Points on a hilly landscape, in no order, each with its height.
A climber steps from a point to the highest of its 2 nearest points, and stops where none of them is higher. Distance is the straight distance between rows; heights are no part of it.
z243: [-38   4  20 -12  22  11 -22 -26  24  18   5 -24  35  39  -5   7  13  -1
  16   4 -13  10 -21 -15 -19 -15  64   0  20   0  17 -31  -9  -3 -11  10]  height 455
z81: [ 29   6 -38   7 -13 -44 -21   2  63 -51   6  25  38 -28  41  13  11  -3
  11   7  25  10  18  -2  -9 -15  -8  24 -12  25  12  16 -17  27  36 -28]  height 353
z795: [  9 -34   2 -35 -38  -8  30 -39  30 -28  39 -35 -24 -16  14  -4  -2 -30
 -25  -7 -14  12  20 -22  33 -11 -28   7   3  -5 -33 -17   4 -19  17 -31]  height 482
z851: [  1   3 -13   1  34 -22 -37  -9  12  11  -7  15   9   7   4  -2  41 -10
  -6 -36  11  28  -6  21   8  -3  -3   1  10  -7  12  -3 -22  12  32 -19]  height 188
z436: [-28   8  11 -15   4  21 -17  19 -54  34   1   3  33  31 -11  -7  10  26
  33 -30  10  -1 -36  38 -14   3  10  -4   7 -13   4  17 -44  -7 -48  16]  height 603
z831: [  8   4  10  -4 -15   5  30  41 -21  13 -36  20  30  16 -18  -8   9  13
  28  16   4 -30 -16   5 -25   4  22  -4 -29  -6   0 -30   6  -8 -17  26]  height 324
z277: [ 22   6 -10   4 -28  43   3  65   7   2  24 -17  21  18 -21  21 -11   9
  31 -19 -21 -24 -18  14 -14  30  16 -24   5  14  26 -27  -4  -9 -32   2]  height 327
z484: [ 15  -4  16   1  -8 -42  17   1  19 -18 -35   2 -34 -26  -7 -19   4 -15
 -24 -30  24  -2  12 -10  -1 -17  -6  24 -23   9  -5 -30  37   9   5 -10]  height 260
z540: [ 11  25  18  14  -2   0  37   6   7  22   6   5 -11  -2 -17 -31 -12   0
   5  10 -30  10   5 -28  -4 -16  19 -31  14 -12  -8 -29  36 -17   3  50]  height 252
z301: [  8  -4  -3  17  18   3  15  43 -32  10 -48  34  -3 -28  -8 -25  11  27
  -3   9  14  -7 -28  -6   3  14   3  22 -30 -12  -5 -17  13   9   3  14]  height 302
z385: [  5  17 -31 -22   0 -19  19 -10  -5  24  10  21   0  -1 -15  -8   7  41
  16  19  11  23  -1 -23   9   9 -43 -18   2  -8 -17  52   3 -18  11  29]  height 329
z9: [ 24   8 -17  26  15 -15 -26 -15   8  11  11 -11 -15   1  11  -2  -2 -13
 -17 -29  15  30  10   5  11 -34 -10  21  18  21  14  -9  28  14  12 -11]  height 205
z855: [ 17  -2  -6   0 -14  22   7   8  -6  15  30  11  29  19 -12  31   3   5
  47  30 -23   8   1  22  14  15  -4  -6  -9  -5   9 -15 -36 -26 -25   1]  height 270
z23: [ 14 -12   0 -26   6  16  12   6  13  -5  20  12 -25 -56  18  -3 -30  32
 -17  37  -6  10  -9 -20  30   0 -24  -4   2 -23 -12  36  27  -8   7  14]  height 689
z592: [  1  19 -14  37  32  10 -37 -18  21  10   7  10 -25   1  11   2  11 -22
   7   7 -22 -34  18   8   8 -17  19 -37  -5  -1  17  27   8  20   4   8]  height 127
z509: [ 26  20 -16   4 -21   0  13  62   8  13 -11  13  16  30 -34  11 -13   9
  44 -11  -5 -44  -2  18 -35  36  -9 -35 -22   5  23 -20  -8  10  -8  15]  height 351
z985: [ 16 -10   1   2  -3 -20 -24 -26  33 -35   8  22   7  -6  43  18  -4 -12
  -4  59 -13  35  12   9  19  -5  -5  -7  27  -1  11   2  -1   7  36 -27]  height 321
z452: [-20   9  40  -1 -29 -14  10   2   2 -20  -7  -9  22 -21 -11 -55 -21  27
   2  -6 -10   3 -19 -26  -5   6  27   4   3 -26   6 -25   5  31  17   0]  height 445
z798: [-10   9   5  28 -43 -17 -14 -28  -1 -11 -17 -12  23  10  -7  -5   0  -6
  15   8  -3 -29  26  15  -8  28 -20   9 -35   2 -16   7 -54  45  19 -26]  height 393
z726: [ 20   3 -28  -1 -28   0  10  10   6  23  13 -22   2  35 -43  -7   2   7
  54 -22  12 -24  -4  23  -3   9  -4 -15 -28  19  20   5 -30  -1 -15  14]  height 379
z422: [-21 -39  29 -29 -14   7  11   6 -17   4 -28 -17 -18   6 -10  11   0 -35
 -12   5  11 -19  10  22 -14   7  43  23 -25  -3   2 -12 -11 -27 -33  29]  height 203
z634: [-16 -10  28 -15  31   3 -18 -15  21   0   9  -9 -44  -3  -7  18 -26  16
 -14 -28  10   5   7 -12   3 -20 -28  -8   3   1  -4  10  45  -7  -5 -31]  height 476
z523: [ 17  -4 -11  10  -7  14  12  -4  26 -21  18 -17  -5 -36  21 -27 -10  21
 -29  15   5   7  -7 -51  29  -8   8  26  18  13 -14  10  33  10   4  -9]  height 598
z75: [-44  -5  19 -42  18   2   1   5 -21  24  20  -8  13   8  -7  -6  31  10
   6 -25 -21  -2  -5 -22  10  -4 -19 -54  26 -15 -15  72   6 -27   5  -1]  height 526
z18: [ 20 -10 -47  -2 -38 -30  -1 -26   4   0  37 -27  22   2  -4  38   1 -23
  15  -9  -3  -1  35  19   9 -15 -16  53 -31  26  11 -14 -34   2  -7  -1]  height 380
z67: [ 30  -1 -40   9   6   6  27  16  -3   2   5  -4 -38 -20  -1 -23   8 -10
  -6  18   3 -18   0 -13  22 -19   6 -13  -4   7   8  28  26 -24 -13  50]  height 291
z648: [ -6  49 -28  27  30 -29  -4 -21  44  17 -23  36   2 -26   5   0   5  16
   0   3  10 -42  21 -46 -41  -5   0 -29 -34   5   9  19   9  19  25  36]  height 166
z910: [  7  12 -11  24  44  -9  -2  -1 -14  30 -19   0   2   3 -18  17 -24  10
 -33  -2   1   4   7 -40 -23 -31  28  38  -6   4   5 -48  26  24  -8  36]  height 177
z796: [ -3 -19  -4 -28 -25  -8   9  13  10 -60 -22  -1   8 -33  -1  10  18  -5
 -18  -4  -1  -4  -7  -3  -2  54  13  20 -12  -4   2 -14  -6  -8   2   6]  height 168
z776: [ 19   6  13 -10 -21  18  38 -17  48 -16  28 -12  -2 -17   4   5   1 -21
 -11   4 -29  18  10 -15  11  17  -7 -19  27 -21 -33 -28 -16  -8  28 -20]  height 463
z338: [ 16  29 -30  -7  35  22  13   3  15  34 -13  33  25  36  -2  43  -3  24
  55  26  28 -14 -21  18 -13 -30   3 -32   5   6   3 -14  -7  -5  -8  -8]  height 87
z194: [ 45   6 -38  -8  -8 -32  -5   9  51 -19  28   3  -1 -41   2 -21 -32  13
  -4 -10  13  13  10  -7   7 -16  -3  14 -10  -7  28  -9  -3  42  45  18]  height 414
z656: [-16  22 -36  -9  43  15 -14 -18  22  30  30 -24  23  22 -12  20  24  12
   8 -24  -1  14 -12 -18  -3  -5  16  -1  33  -6   7 -12 -22  -5   0  35]  height 411
z933: [ 11  -6  -7   8 -36  21   9  19 -24 -25  24 -28   9   1 -12   2  13  -5
  -2 -23 -18  22 -27   5  11  59 -14  12  37  12 -15 -24 -29 -28  -4 -11]  height 275
z632: [-15  -8  20   3  31  16  18 -12  -7  37   5   9  -6 -15   4 -37  18 -10
  -1  23 -26 -17  -2 -31  31 -39  22 -26 -15 -22  -5  28  16  -6   5  13]  height 469
z409: [ -4  43 -49 -26  27 -11  27 -23 -20  37  -7  33  21  26 -16  21   5  47
  33  25  22   7  -1 -13 -11   4 -32 -23  39   0 -20  19 -11  -8  -4  34]  height 308
z382: [-50   2  -4 -15  28  24   4  16 -42  -6  -1  -7  13  15  -7 -22  34   4
  -7  -7   6  -3 -16 -28   3  -5  25 -18  35  10 -10  55  20 -33 -22  24]  height 491
z724: [ 34  26 -41  40  13 -26 -16  20  37  -3 -24  35  22   6  25  23  15   0
  17  21  23 -16   4 -13 -37  -5  13 -13 -21  29  24  -3  12  20  33  -5]  height 306
z771: [ 18  26 -21  32 -21  -8  10  -7  18 -13   8 -26 -25 -22 -14 -36  -9 -21
 -31 -52 -12 -20  28 -19  -1  -6  -6  -5   4  17 -21 -18  11  52  14  -8]  height 500
z525: [ 22  12  21   1  -5   7  -6  23  51  -5  14  22  38  11   9   2 -37  33
  47  24  -5  16 -12   9 -19 -20  17 -44   2   1  33 -13  10   5  18 -15]  height 512
z674: [-18   2  27 -11 -14  -8  -3  12 -15  15  -7 -22  30  18 -38 -23  -9  33
  15 -30  -7  20 -23   4 -17   5  14   3   2 -11  11 -37 -23   9  -1  18]  height 504
z908: [ -3 -18 -18 -30  -1  19  10   7 -35   9  48 -17 -16   4  -7   1 -31  32
   2   7  -5  29  -5  -8  29   5 -31  -1  25 -14  -8  41  13 -55 -21  46]  height 373
z767: [ -5   9   2  19  30   5  -6  -1   3  -4 -18  15   4 -26  17   3  -9  -1
 -27  37  -9 -24  -1 -21 -16   5  50  30 -16  -8  27 -21  18  42   1  21]  height 161
z203: [-16  26 -13  -2  12   2   2   7 -47  46 -31  24   4  50 -22   2  29  23
  45 -15  41  -8 -32  28 -20   2 -21 -18  -7   3  -6  31 -12 -10 -33 -18]  height 654
z668: [-11   8  18  -7  -2 -39 -33  -9   1  25 -28 -13   9  19 -14   8  -9  -3
 -20 -32  28   4  13  19 -45 -23  15  43 -20  16  18 -28  12  49 -10   3]  height 514
z890: [ -7 -11   4 -21 -12  21  11  -6  68 -21  21 -15  29  -7   5  12   4   7
  24  14  -4  -5 -13 -17  -1   4  30 -19  -3  11  31   1  18 -23 -20   0]  height 631
z996: [ 26   5 -19  21  19  25  -2  25  14  10  -3  14 -13  -8  18   7  21   8
   2   6  15  12 -18   7  18   6 -24 -10  14  15  -7  16  14 -22   7 -23]  height 62
z28: [ 30  -7  13   7  -6 -21 -15 -28   2 -39  13   4 -19   0  28  -2 -22 -20
 -21  18 -22  32  17  11  12  -8  17  18  42 -11  11 -56 -11  44  26 -20]  height 277
z730: [-17 -31  20 -14 -16  10  13  -5 -41 -59  -7 -30 -47 -10  17 -45 -10 -39
 -34   0   9 -32  13   6  22  -4   6  -3  12  21 -17  33   6  -9 -12 -10]  height 298
z185: [-20  20  23   9 -11   5  20 -27 -11  21  -2  -2  24  37 -24   4 -11   7
  10  40 -30  11  18 -28 -17 -10   6 -15  12  -6 -15 -18   6  -4  -3  37]  height 231
z607: [ 24 -19  13  10  -8 -16 -19  24  11   7 -17 -14   6  32  -1   8 -20  -9
  -5  -4  14  10  -3   9 -19 -23  19  38 -21  36  28 -55  21  30   9 -31]  height 579
z86: [ -4  -4 -25  -4 -23 -21  -3 -10  -3  15   2 -35  28  28 -29   1  29  -2
  16 -35  30  -5   3   5  -4   9  -6  41 -22  29  12  -5 -39  11 -10 -12]  height 417
z623: [-16 -34  28 -36 -19 -22   8 -50  -9 -27  11  -7 -34  -7  30  -5  -2 -33
 -29   1 -20  18  10  14  32   4 -14  17  16 -31 -15 -18 -23  13  11 -27]  height 535
z312: [ 10   3 -17   2  -1 -20  -2  13   4  -2 -14  -1   9 -34  13  46  13 -40
 -24 -18   0 -20  26  34 -18 -38   4  55 -35  20   7 -40  17   9 -38 -11]  height 241
z966: [ -7  17  14  36 -23 -35 -13 -44  -5 -13 -27  -2 -21   1  20 -31  -6 -18
  -8 -13   9 -28  32  18  -8 -14 -29   2 -24   2 -23  13 -11  67  17 -45]  height 431
z315: [ 22  15 -22  23  -3  -8 -21 -19  36   5  34 -16  22  20   2   4 -12 -11
   8   3  -7  37  23   1  -4 -13  11  -4  33  23  18 -10  -2  15  28   5]  height 225
z558: [  1  27  -5   8  32  -2   3   7  15  29  -7  39  32  14  -9   2  42   8
  32   4   0  28  -4   0  -9   6   4 -34   3 -18  -6 -14 -27  -2  32   2]  height 172
z408: [  0   2  29  31 -39  -6  -4  10  -4 -24 -22   3  18   2  11 -27   7  -5
  20  36  -9 -20  -6  10  -2   2  28 -20  -2  12  16  10  13  15   3  -8]  height 377
z212: [-26 -37  12 -14  30  32   3  12 -45 -11  17 -19 -20 -20  14  14 -18   6
 -30  10  -5   7 -13 -13  26   6  21  44   8 -13 -11  -8   0 -42 -23  14]  height 429
z219: [  1   7  -6  22  -2  23 -27  17  -2 -48  -3 -10   0 -17  29  -5  -1   9
 -18 -29  -5 -17 -13  13  -8  36   9   0  22  10   0 -21 -23  68   5 -50]  height 619
z685: [ 23   7 -25  -8 -16  -6  -8   4  -2   8  30  23   2  17 -12  15  20  10
  49   1   5  35  -4  36  11  33 -26 -14   2  -1  12  23 -52 -19   4  -6]  height 253
z485: [ -3  -1  -1   4   2 -17  38  10  11  -8  -9 -12 -27 -17 -21 -28 -11 -24
 -19   0  -9 -20  18 -46  -6 -16  39   5 -11   0   7 -13  35 -12   1  53]  height 269
z914: [-26  -8  42   4  15   9  -1  -6 -18   3 -43   7 -33   5   0   9  32 -64
 -30 -13   0 -17  25  21 -16  18   2 -20   0  -6 -40   2   4 -13  -3 -27]  height 256
z322: [-24   6  21  20  33  23 -20 -23  -5  -5  -3  10 -38 -26  18  -6 -14 -41
 -18   9 -25 -54  36   9   4   9  28 -18 -14 -40  -7  18 -12  33  -6   6]  height 136
z930: [ 27  23 -56  12 -26  -1  16  27 -54  11  18  -3 -10  16 -43   4  -2  26
  11   6   3   4   7  -1   3  40 -20  17   2   9   5  15 -14  -1 -12  52]  height 330
z76: [-14 -17  18  -5 -16   4 -22 -15  39 -29  10 -32  32  17   8  15   3 -21
   4  10 -20  -6  -4   1 -21   4  53  20   8  17  42 -23   1  -3 -10  -5]  height 523
z355: [ 14  27   0  15  -6 -33 -18 -39  33 -15  21  -1   6   1   5  12  -9 -43
 -17  -4 -39  18  52   0 -16 -13  19   4  18  -5  14 -45  -5  35  31  13]  height 249
z140: [-11 -10  15 -14 -20   1 -26   6  43 -24  16  -6  25 -10  -4 -23   2  18
  36 -23  13  -3 -36  18   1  18   4 -26  -8   2  27  12 -42  13  15 -39]  height 296
z92: [ 55   6 -40  35 -24   5   2  28   7  -5  21 -10   4  -5   0  21 -35   0
 -19  -7   2  11  20   1  -3  12 -35  31  -7  28  -1 -47  -6  43  26 -28]  height 594
z926: [ -9  11  -3  -6 -12 -29 -22 -23  20   8 -31 -15  25  40 -10  16  26 -30
  12 -18  18 -20  16  19 -32 -20  23   6 -18  24  27   3  -6  16 -14   5]  height 466
z493: [  7  25  -7  25  30  33 -12  15  -5  20   4  35  28   7  21   9  -4  43
  40  39  -3 -19 -18  10  -7 -15  10 -28  -6   0  14  27  -7  10 -12   9]  height 101
z69: [ 34  11 -35  11  -4 -35 -20  -1  43 -20  34  12  14 -45  34   5 -24  -1
  -8  -9  15   7  17  -2   2 -64 -13  35 -14  29  21   4  10  44  15 -28]  height 383
z735: [ 20   8 -32   6  39  34  11   0  28  42  -5   9   2  29  -9  48  22  12
  25  -4  30  -1 -11   0   1 -11 -31 -20  -9  27 -10   6   9 -30 -16 -29]  height 74
z122: [ -1  -8  23   8  20  -8 -19 -32  -2 -18 -18  23 -29 -31  35   3  -3 -41
 -36  30  -8 -28  30   9  -9 -10  29  31   2 -16  -2 -10  12  38  -7   1]  height 146
z333: [-10  -1  -7  -5  56  10   3   1  13  27 -11  19 -18 -32   1   7 -16  43
 -19  13  15  -2  -9 -34   8 -19 -16   9 -21 -18  -9  19  31   3  -7  20]  height 632
z465: [ 27  19 -53  14  23 -29  -4  23  -5   6 -48  30  -5  11   6  14  38   5
  12   3  34 -32 -11  -7 -24  -8  11  12 -28  29  28   3  17   9 -14  26]  height 281
z517: [  8  14 -35  34  39  20 -13 -22 -18  41  -1  -5  -7  15  -1  30 -15   7
 -27   4   5  30  10 -20   2 -23 -20  34   6  19  -7 -15  29  -1   0  10]  height 190
z518: [-23 -29  16 -25 -16  -5  13   2 -18 -19 -39 -13  -8 -15 -18   7   9   2
  -9 -10  22 -22   4   8  -3  20 -19  29 -41   3 -18  17  -7 -18 -25  -6]  height 187
z316: [ 27  23  -2  38   7  23 -27  49  16 -17  -2   4   4   1   5  -5   2   3
   2 -19  -5   1 -16  24 -11  25  12 -35  29   8  19 -28   7  34  26 -39]  height 555
z566: [-15 -26  17   0 -39  -6   8 -17 -15 -19 -16 -19 -15   3  19 -31  18 -20
   0  43   5 -21   1   1  33 -15  11   3 -19  21   3  52  12 -10  -9  -7]  height 328
z950: [ 10  -9 -20  20  -1  41  15  -7  11  34  36 -15  -2   8  20   2  12  -2
 -25   8   7  24  -8 -15  36   2 -44  -3  34   9 -37  42  18 -21  14 -41]  height 51
z716: [  8 -18   5   4  -1  39   9  13 -25  10  55 -19   6 -12  25   2 -24  28
 -13  13 -28  44 -22  -4  33  -3   0  19  38 -20 -20 -10   2 -43 -11  12]  height 399
z337: [ 68  23 -47  29 -14  15  13  27  49   6  28 -16  -9 -27   2 -14 -19  -5
 -35 -25  11   6   8 -14  -5   3 -17   4  16  18 -23 -14  -2  43  33 -16]  height 547
z520: [-11  -1   5  23   5   2  10 -13 -54  22  -9  14 -25   7   9 -28 -15  16
 -11  27   2   9  -3  -9  23  -6 -54  -7 -13  -7 -22  43  34  -7  17 -13]  height 653
z555: [  4   4 -14 -20 -11 -33 -38   1  63 -54   0   3   8 -32  12   7   1  23
  15 -29  31 -14   1   8 -10  12 -21   2 -20   9  12  13 -19  27  18 -25]  height 325
z721: [ -5  -1  10  -3  11  15   3 -17  22  10  20  -6  -7 -20   8 -31   9 -10
  -6   2 -18   2   2 -16  35   1  -3 -23  10 -30 -15   8 -10  15  27 -11]  height 513
z713: [-15 -38  16 -16  23   8  37 -17 -25  40   5 -12 -37  -6  -7 -18   7 -22
 -21   4  -6  -5  11 -27  39 -29  -4  14 -23 -23 -33   6  14 -26   0   6]  height 438
z218: [-20 -25  45 -30  18 -21  -9 -20   9  26 -13   0 -24   2  -6 -14 -17  17
  12   8  12   5 -11   0  10 -47  10   0 -21 -14  13   4  22  -4  -3 -10]  height 501
z560: [-18  -2  38 -13  31   3 -38 -21  16 -40  -3  -1 -41 -18  20  30 -17 -17
 -32 -26  -3  -2   7  20  -9  -3   1   0  25  -4  -4 -23  18  24 -22 -59]  height 515
z680: [-15 -15  47 -21  10  19   0  34 -14  -9 -13  22 -23  -8 -10  10  -1 -11
   3 -25 -17  -4 -26  45   2  14  -9 -37  -2 -22  -5  -2  -2 -37 -20 -17]  height 285
z818: [ 21   3  -6 -34  -3  -2  38   2  41  30  25  27  12 -15  -7  18  -1  25
   3  28  -7  42   7   1  14  10 -47 -27   9 -32 -31  17  -5 -31  33   8]  height 307
z335: [-52 -19  16 -26   5 -15 -12 -25 -43   9  -1 -39 -16  18  -1  -1  16 -46
 -42 -39   3  -5  32  -3  -1 -11  -3  15   9   8 -18  40  -1 -17 -13  15]  height 596
z43: [ 38 -26 -39   0 -27  -6  -2  -8   6 -32  23  -6  -1 -11  20   5  19 -32
  -8  21   0  12  -1  10  28   2   6  35  -5  15  10  -8 -19  -9   4  -4]  height 346
z990: [-48  -7  27 -22 -22  -6  -5 -17   9 -23 -11 -27  -8  17 -21  -4 -16   3
   7  -7  -8 -16  12 -14  -8  -1  14 -27   4  13   4  27  25 -17 -12  11]  height 453
z167: [  3 -24  -6 -18  -3 -27  25 -36 -16  32  11   0 -17  14   3   1   8 -14
 -18   7 -12  37  21 -18  34 -12 -50  17  -5 -23 -21   7  18 -28  34 -10]  height 407
z514: [-36  17 -17 -55  41  -6   3 -22  -9  13 -29   8  24  26 -18  29   7  41
  12  10  11   4  -7 -26 -12  -3  -5 -10  21 -10  -8  12   9 -13 -17  31]  height 286
z25: [-56 -23  52 -16   0  13 -15  -8 -66 -11 -12 -30 -28  17   0 -10 -19 -27
 -47 -23   5  20   2  23  -7  17  -9  13  30   0 -26  21   3 -19  -3 -19]  height 630
z946: [-56 -20  31 -36  -4  11 -13  -4 -10 -25   9 -29  -2  19 -15  -4   7 -20
  20 -24  -7 -18 -23  15  -6   0  28 -29  17  10  31  40 -15 -41 -35  27]  height 488
z396: [ 20   3 -18  -1  18 -11  -9   4  81   3  32  17  19 -20   6  -8 -22  15
  27  10   8   4   1   0  -9 -16  21 -33  -5 -13  39  12  -7  22  35  17]  height 454
z755: [ 14   7   2 -20  -3   1   8  30  11 -20  -2  25  24 -16  -5   9  -4  41
  18  11 -11  29 -21   2   1  21  -7 -10   6 -24   9 -17  11 -20  -3  23]  height 135
z754: [ 37 -23 -23  24  -5  -7 -14  22  -1  -6 -13   1  24  12  11  34 -38  21
   2  31  17   5  -5   0 -15   8 -19  51 -34  36  17 -31   9  29   9 -31]  height 680
z310: [ -7  -9   2  14 -13  12 -20  22 -61 -29  -5 -12 -29  10   1 -15  11 -39
 -23 -19 -12   7  -6  39  11  24  19  -3  32  -5   2   3 -13 -16  -5  25]  height 323
z356: [ 35   3 -12   2 -37   8 -11  32  22 -19  37   9  27  -1  -9  -3  16   5
  47 -11  10  19 -28  29   4  46 -14 -11   8   9  15  -1 -54   8  18 -48]  height 271
z181: [  1  35 -13  39  25  13  -6 -31  16  35  15  26  29   7   8 -10 -10   8
  20  46 -21 -10  13 -15  -2 -16  14 -34  -8 -11  14  23 -26  22  21  23]  height 114
z37: [-20  -1  31 -49   5  26   5   1 -16  21  25  11  57  18   6   7  -5  31
  40 -27 -25   0 -25  10  -3 -19  16 -23  21 -27   6  -6 -37 -34 -55  18]  height 551
z785: [  7 -16  18   2 -11  13 -19  36 -56 -10   1  19  -7   5   1 -17  -4   7
  -2 -22  -7  28 -48  49  13  15 -12  -4  30 -14  18  -9  -5 -22 -11  -5]  height 305
z127: [-20 -22  27 -22 -35  29  15   9  18 -19  36 -29  29   0  -4 -22  -1  -8
  24  -7 -32 -18 -29  -8   3   3  41 -21  17   6  21   1 -16 -44 -27  20]  height 536
z935: [ -6   9  12  12 -11 -21  21 -16   0  15 -42  12  17  16 -19  10   2  20
   1  33   6  15  14 -23 -18   2 -18   7 -27   2 -16 -17   8   6  17   8]  height 211
z283: [  7   1  -4  12 -20   5  27  12  14 -12  30 -24  18 -34   5 -64   5  15
 -14   5 -11  12 -21 -56  18   4  43  10  38 -14  -9 -15  15  11  20  19]  height 508
z531: [ 14 -14 -28 -13 -38  17  -5   0 -16  -9  49 -36 -11   2 -19  -7 -19  18
   4 -30   7  20 -15  12  21  39 -36  15  -1  -5 -14   9 -31 -26   1  -2]  height 294
z830: [ -6  -7  12  -7  -8 -11  17   8   8 -50 -10 -27 -47 -27  -4 -28   0 -26
 -39 -50  10 -16  16 -22   5 -16   6  -3   8  22 -11   8  44 -10 -12  -7]  height 280
z654: [  0  31  -2  33 -18 -35  -8 -18  23  -1 -15 -18  -5 -10 -19 -11   2 -15
  -8 -64  10 -20  33  -3 -19 -23 -36  -5 -36  22 -16   6   1  36   8 -28]  height 465
z891: [-33  32  18  10  19 -12   9 -20  20  13  -3  27  -6 -42  -9 -31 -17  16
  -3  14 -13 -29  23 -48 -18   9   2 -32 -23 -39  -5  19  14  23  30  26]  height 178
z968: [-17  -5  10  11  13  26 -35  -5 -22 -44  -6  -6  -6 -11  20  35  -3  -3
 -31   1 -14   6  -3  22   1  41 -11  15  25  -5 -12 -11 -15  17  -8 -33]  height 560
z238: [ 28 -21 -20   6 -26  18  23  15  -3  -4  16 -34 -15   9  -7  -2  -3  -7
   3   2  -1  -5  -6   1  18  -6  12  11   0  22  15 -11  13 -31 -16  19]  height 314
z952: [-36 -34  62 -32  -9  11   2 -19 -25 -37   0  -3 -43  -7  27   2 -21 -32
 -33  13 -22  -1  -5  26   6   9   8 -10  36 -23 -12   6 -11  -3  -7 -34]  height 585
z510: [-31  10  26  19 -31   3   5  -9 -38   8 -38  11   9  10  -5  -8  38 -17
  10  16  -6 -24  20  19  -9  47 -10 -11 -17 -10 -33  24 -40   8   2 -12]  height 361
z412: [ 31   7 -15   1   2  44  21  25  32  17  33  -5  20  17  -8  48  -6  -9
  18  15 -29   4  -4   9 -13  10  19 -25  24   4  15 -40  -2 -33 -18  21]  height 299
z278: [ 10   6 -44 -20 -21 -13  31  -4 -38  30  23 -11  -7  33 -28 -19 -19  47
  28   1  15  28 -12  -3  10  -2 -34  10  13 -11  -2  19   4 -40 -12  44]  height 352
z583: [-20 -18  46   1  -1  10  13 -11 -13  17 -13  -8 -32  26  -5   4  23 -45
 -17 -16 -11  20   3   2   8 -10  13 -14  18  -5 -26 -33   7 -37   2 -25]  height 242
z424: [-14   7  -5 -19 -14  -3  15  19 -52  35   8 -30  31  64 -35  -2  -2  29
  43 -41   3  11 -35  25 -22  -1   3  -2  27   1  -5 -28 -30 -24 -33  22]  height 558
z225: [  3   1  18 -26   4  31   5  38 -34  -6  25  40  47 -24   6  -3   9  40
  23 -40 -16  12 -25   2   2  21 -19 -10   9 -21  -3  20 -34 -34 -53   4]  height 507
z610: [ 10 -39  14 -12 -32 -15  13 -18   0  -5 -14 -22 -24  -4   3  15 -11 -50
 -22  -3   9 -23  27  26   3 -34  18  52 -39  12   7 -28  21 -11 -35 -10]  height 221
z326: [  2  -3  20  15  12  12   3  26 -11 -25 -38  18 -47 -14  -8   2   2 -22
  -9 -17   0 -26  11  21  -2  17 -15 -39 -17  -5 -22   3  22 -16   2  -6]  height 268
z829: [ 28 -13 -40  20  17 -24   1  20 -13 -11 -30  14 -15 -20  18  26  26  -5
 -14   1  30 -19   2  12   3  -4 -13  50 -40  21   2  -6  10   4 -14   0]  height 261
z460: [-37 -25  21 -23  31  29  -8  32 -38 -20 -11  -9 -11  -7   6  -5 -12  19
 -11  -1  14  -7 -32  -3   8 -12  18   8   6   4   3  27  30 -31 -36   4]  height 457
z522: [-32 -20 -20 -25   8   0   0 -30 -12  27  18 -31 -10  22 -10   9  21 -19
  -8 -33   5  -2  11 -16  19  -9 -29 -12   4  11 -11  56   2 -38  -8 -10]  height 561
z756: [-40  -1  28  11  -7  26 -18  16 -63  -2 -28   3   5   6  -4 -18  30 -41
 -20  -4   1 -13   3  40 -18  41  31 -13  19 -10 -17  23 -48   0 -14   8]  height 341
z787: [ -5   2  36   5  40  -6  -1 -34   3  39 -23  24 -18  19   6  18 -26   2
   3  56   5   2   3 -10  -8 -51  13   4 -15  -2   6 -18  28  13   1  -1]  height 553
z17: [ 24  20 -13   5  -8  18   1  30  23 -43  -3  18   6 -35   2  22  -2   6
  -3  15 -15  -2   3   2 -14  64   1 -19  14 -14   3 -16  10   0  12  14]  height 150
z147: [ -2   4  26  10  -7 -37  -1  -7   4 -28 -57  18  -5 -34   1  -5 -13  21
 -27   6  13   0   5 -24 -24  13 -15  33 -26  -4 -18 -32  15  41  26 -15]  height 236
z239: [ -4  -4 -20 -20 -18  -4   7  19 -53  -8  14   2   1  -9 -29  -1   3  35
   6  -4   7  21 -13  13  12  51 -22  37 -12 -22  -3   7 -36 -23 -13  27]  height 312
z138: [  4 -24  -2 -18 -14 -37  -4 -48  15  -1  23  -7  10  17  24  28 -10 -24
 -10  23  -8  51  28   1  22 -29 -23  26  14   3  -1 -10   7 -14  25 -20]  height 368
z635: [ -4  15  27  19  15 -10  24  -2  -9  26 -24  52  17 -24   7 -21   5  20
  -3  43 -14   1   4 -29   4  -4 -24 -17 -20 -29 -25  -2   0   6  32   3]  height 192
z308: [  9  20   7  53   0  -9 -22  21  11   3 -50  37  16  20  28  -4  31 -14
  17  29  13 -37  -9  15 -26   9  27 -10 -22  11  10   4  -2  31  23 -20]  height 334
z869: [-11   7  30  14  64  -2 -20 -11 -13  32 -25  41 -47 -19  19   3 -20   4
 -26  33   6 -27  -2 -20  -4 -32  11   4 -20 -16  -4  16  33  19  -8 -10]  height 593
z126: [-22  -9   3   5   6 -16   3 -15 -52  39 -49  10 -17  40  -1  -6   8  11
   7   8  41  -4 -11  14  -2 -12 -31   6 -28  -1  -9  44  14 -14  -8  -7]  height 713

Where does a climber stop that starts at each point below?
z239 | z25
z735 | z721
z680 | z754
z517 | z721
z851 | z721
z17 | z408

Call two points neighbours if one is among the 2 nearest of the other. Go from one point of each pair to the other, from neighbour to neighbour, staying as high as possible. Name the lowest point that can't be avoided.
z721 / z25 | z776
z25 / z126 | z167
z126 / z23 | z452
z219 / z23 | z634

For each start below, name every point that the climber comes to, in order.
z531 | z239 z930 z278 z908 z716 z212 z460 z382 z75 z522 z335 z25
z996 | z735 z338 z493 z181 z592 z322 z122 z767 z910 z517 z9 z315 z355 z28 z985 z138 z167 z713 z632 z721
z914 | z326 z680 z785 z310 z756 z510 z798 z966 z654 z771 z337 z92 z754
